Points on a hilly landscape, in no order, each with its height.
From any point a ball takes the steepest step (drop divided by distance) to one of its 3 nearest points. It stops when none of these is lower. Distance is the straight distance between rows; heights are no part of it.
<279> (h 3.38): 63,55,-4,29,-11,-25,3,30
<11> (h 6.34): 13,-61,28,-100,50,-83,-21,-43
<98> (h 4.22): -36,-49,-19,-66,22,-30,16,-35
<173> (h 5.70): -40,-7,7,-27,6,30,-5,17
<374> (h 7.23): -12,114,-34,-9,19,-42,55,-77
<430> (h 1.85): -5,-50,64,20,-12,14,-92,48
<664> (h 2.64): 33,-7,14,48,-37,-5,-54,35
<285> (h 7.49): -5,25,-23,13,-10,49,52,-15
<384> (h 2.45): 21,-24,45,46,-29,12,-64,46
<596> (h 6.99): -7,34,-39,-24,26,-29,50,-36
<690> (h 6.21): -17,-14,11,-48,41,-59,-29,41
<629> (h 5.50): -6,-30,-12,-80,35,-61,6,-40
<406> (h 4.63): 15,85,-25,-8,26,-40,49,-22
<398> (h 2.93): 71,19,-26,76,-41,-56,-26,24
<418> (h 6.48): -9,23,-25,-43,45,-46,26,-25
<227> (h 5.39): -33,-61,0,-65,44,-50,-15,-8
<545> (h 2.86): 21,11,-32,99,-66,0,1,-28
<570> (h 2.74): 19,-16,10,52,-46,17,-41,23
<450> (h 2.11): 11,-19,44,12,-29,37,-45,40
<42> (h 1.43): -18,-50,77,11,11,61,-79,18
<249> (h 2.40): -9,-18,40,-8,-2,41,-41,42
<499> (h 2.98): 69,36,-33,77,-39,-47,5,-2
<508> (h 1.58): -41,-45,76,-8,20,67,-71,27
<150> (h 1.20): -2,-6,28,23,-22,47,-12,25
<438> (h 2.60): -62,-49,38,-48,37,13,-31,19
<620> (h 3.28): 35,28,-8,25,-16,0,8,30
<76> (h 2.65): 10,-22,46,-34,21,-25,-63,92
<661> (h 7.15): -19,23,-52,-23,29,0,60,-53
<366> (h 6.98): -15,-2,-8,-20,18,-4,19,30
<601> (h 6.71): -10,-5,3,-11,-18,52,25,7
<533> (h 2.88): 6,-1,-8,77,-57,62,1,-40
<103> (h 6.69): 0,32,-24,-14,31,-14,40,-6
<402> (h 7.17): -6,63,-32,-31,21,-67,37,-68
<604> (h 5.94): -33,-32,-6,-52,34,-28,-6,25
<21> (h 4.08): 36,68,-3,7,20,-35,29,6
<686> (h 6.73): 25,35,4,-15,39,-42,-4,36
<462> (h 2.17): -66,-87,12,-68,10,18,-15,-21
<615> (h 7.24): -33,26,-43,-16,-1,43,81,-46
<538> (h 5.33): 24,47,-30,8,9,0,58,-6
<624> (h 4.27): -51,-44,-14,-37,20,29,23,-16
<693> (h 1.48): 19,-7,18,2,-10,9,-26,58
<490> (h 5.18): 36,54,-24,24,-2,30,80,-21
<281> (h 5.66): -20,-5,-25,-54,26,-42,44,-45
<531> (h 2.63): -13,-30,53,-26,14,12,-56,84
<153> (h 2.87): 41,6,-21,75,-51,1,-13,12
<12> (h 6.33): -37,-3,-39,-22,13,24,50,-15
<303> (h 3.05): 82,56,-38,68,-38,-28,26,-5
<577> (h 4.32): 36,41,-27,19,-23,19,41,7
<114> (h 2.84): 8,-1,-18,110,-63,9,-20,-11
<318> (h 2.34): 23,6,11,32,-22,21,-14,30
<35> (h 2.71): -56,-76,-6,-64,18,-1,11,-52
<52> (h 2.82): 18,-7,8,73,-54,30,-20,-14
<404> (h 1.98): -15,-13,41,13,-10,58,-27,20
<407> (h 2.16): 4,-43,52,48,-22,36,-86,13
<168> (h 3.84): 36,34,-27,50,-42,55,50,-25
<141> (h 2.39): 8,-26,42,58,-19,66,-39,-13
<480> (h 7.30): -19,24,-40,-17,17,27,45,-9
<245> (h 2.57): -66,-76,1,-50,17,11,-11,-12
<32> (h 5.96): -16,-31,9,-70,37,-95,-9,-29
<491> (h 7.22): -17,48,-15,-50,30,-76,30,-74
<181> (h 6.44): -2,7,0,-31,24,-29,-9,30
<186> (h 3.33): 13,19,-2,49,-40,63,21,-7

Call two points neighbours if one is among the 3 nearest of the other. Go from one point of each pair to the other, from neighbour to neighbour, staying as low as possible. Name the highest point that can't be avoided.
<150>, <462> | <690>
<150>, <693> | <450>
<42>, <150> | <404>

For each start below, name every point that the ball comes to, in order.
<153> | <52> > <570> > <318> > <150>
<664> | <318> > <150>
<366> | <173> > <624> > <245> > <462>
<181> | <690> > <227> > <98> > <35> > <462>
<533> | <52> > <570> > <318> > <150>
<545> | <52> > <570> > <318> > <150>
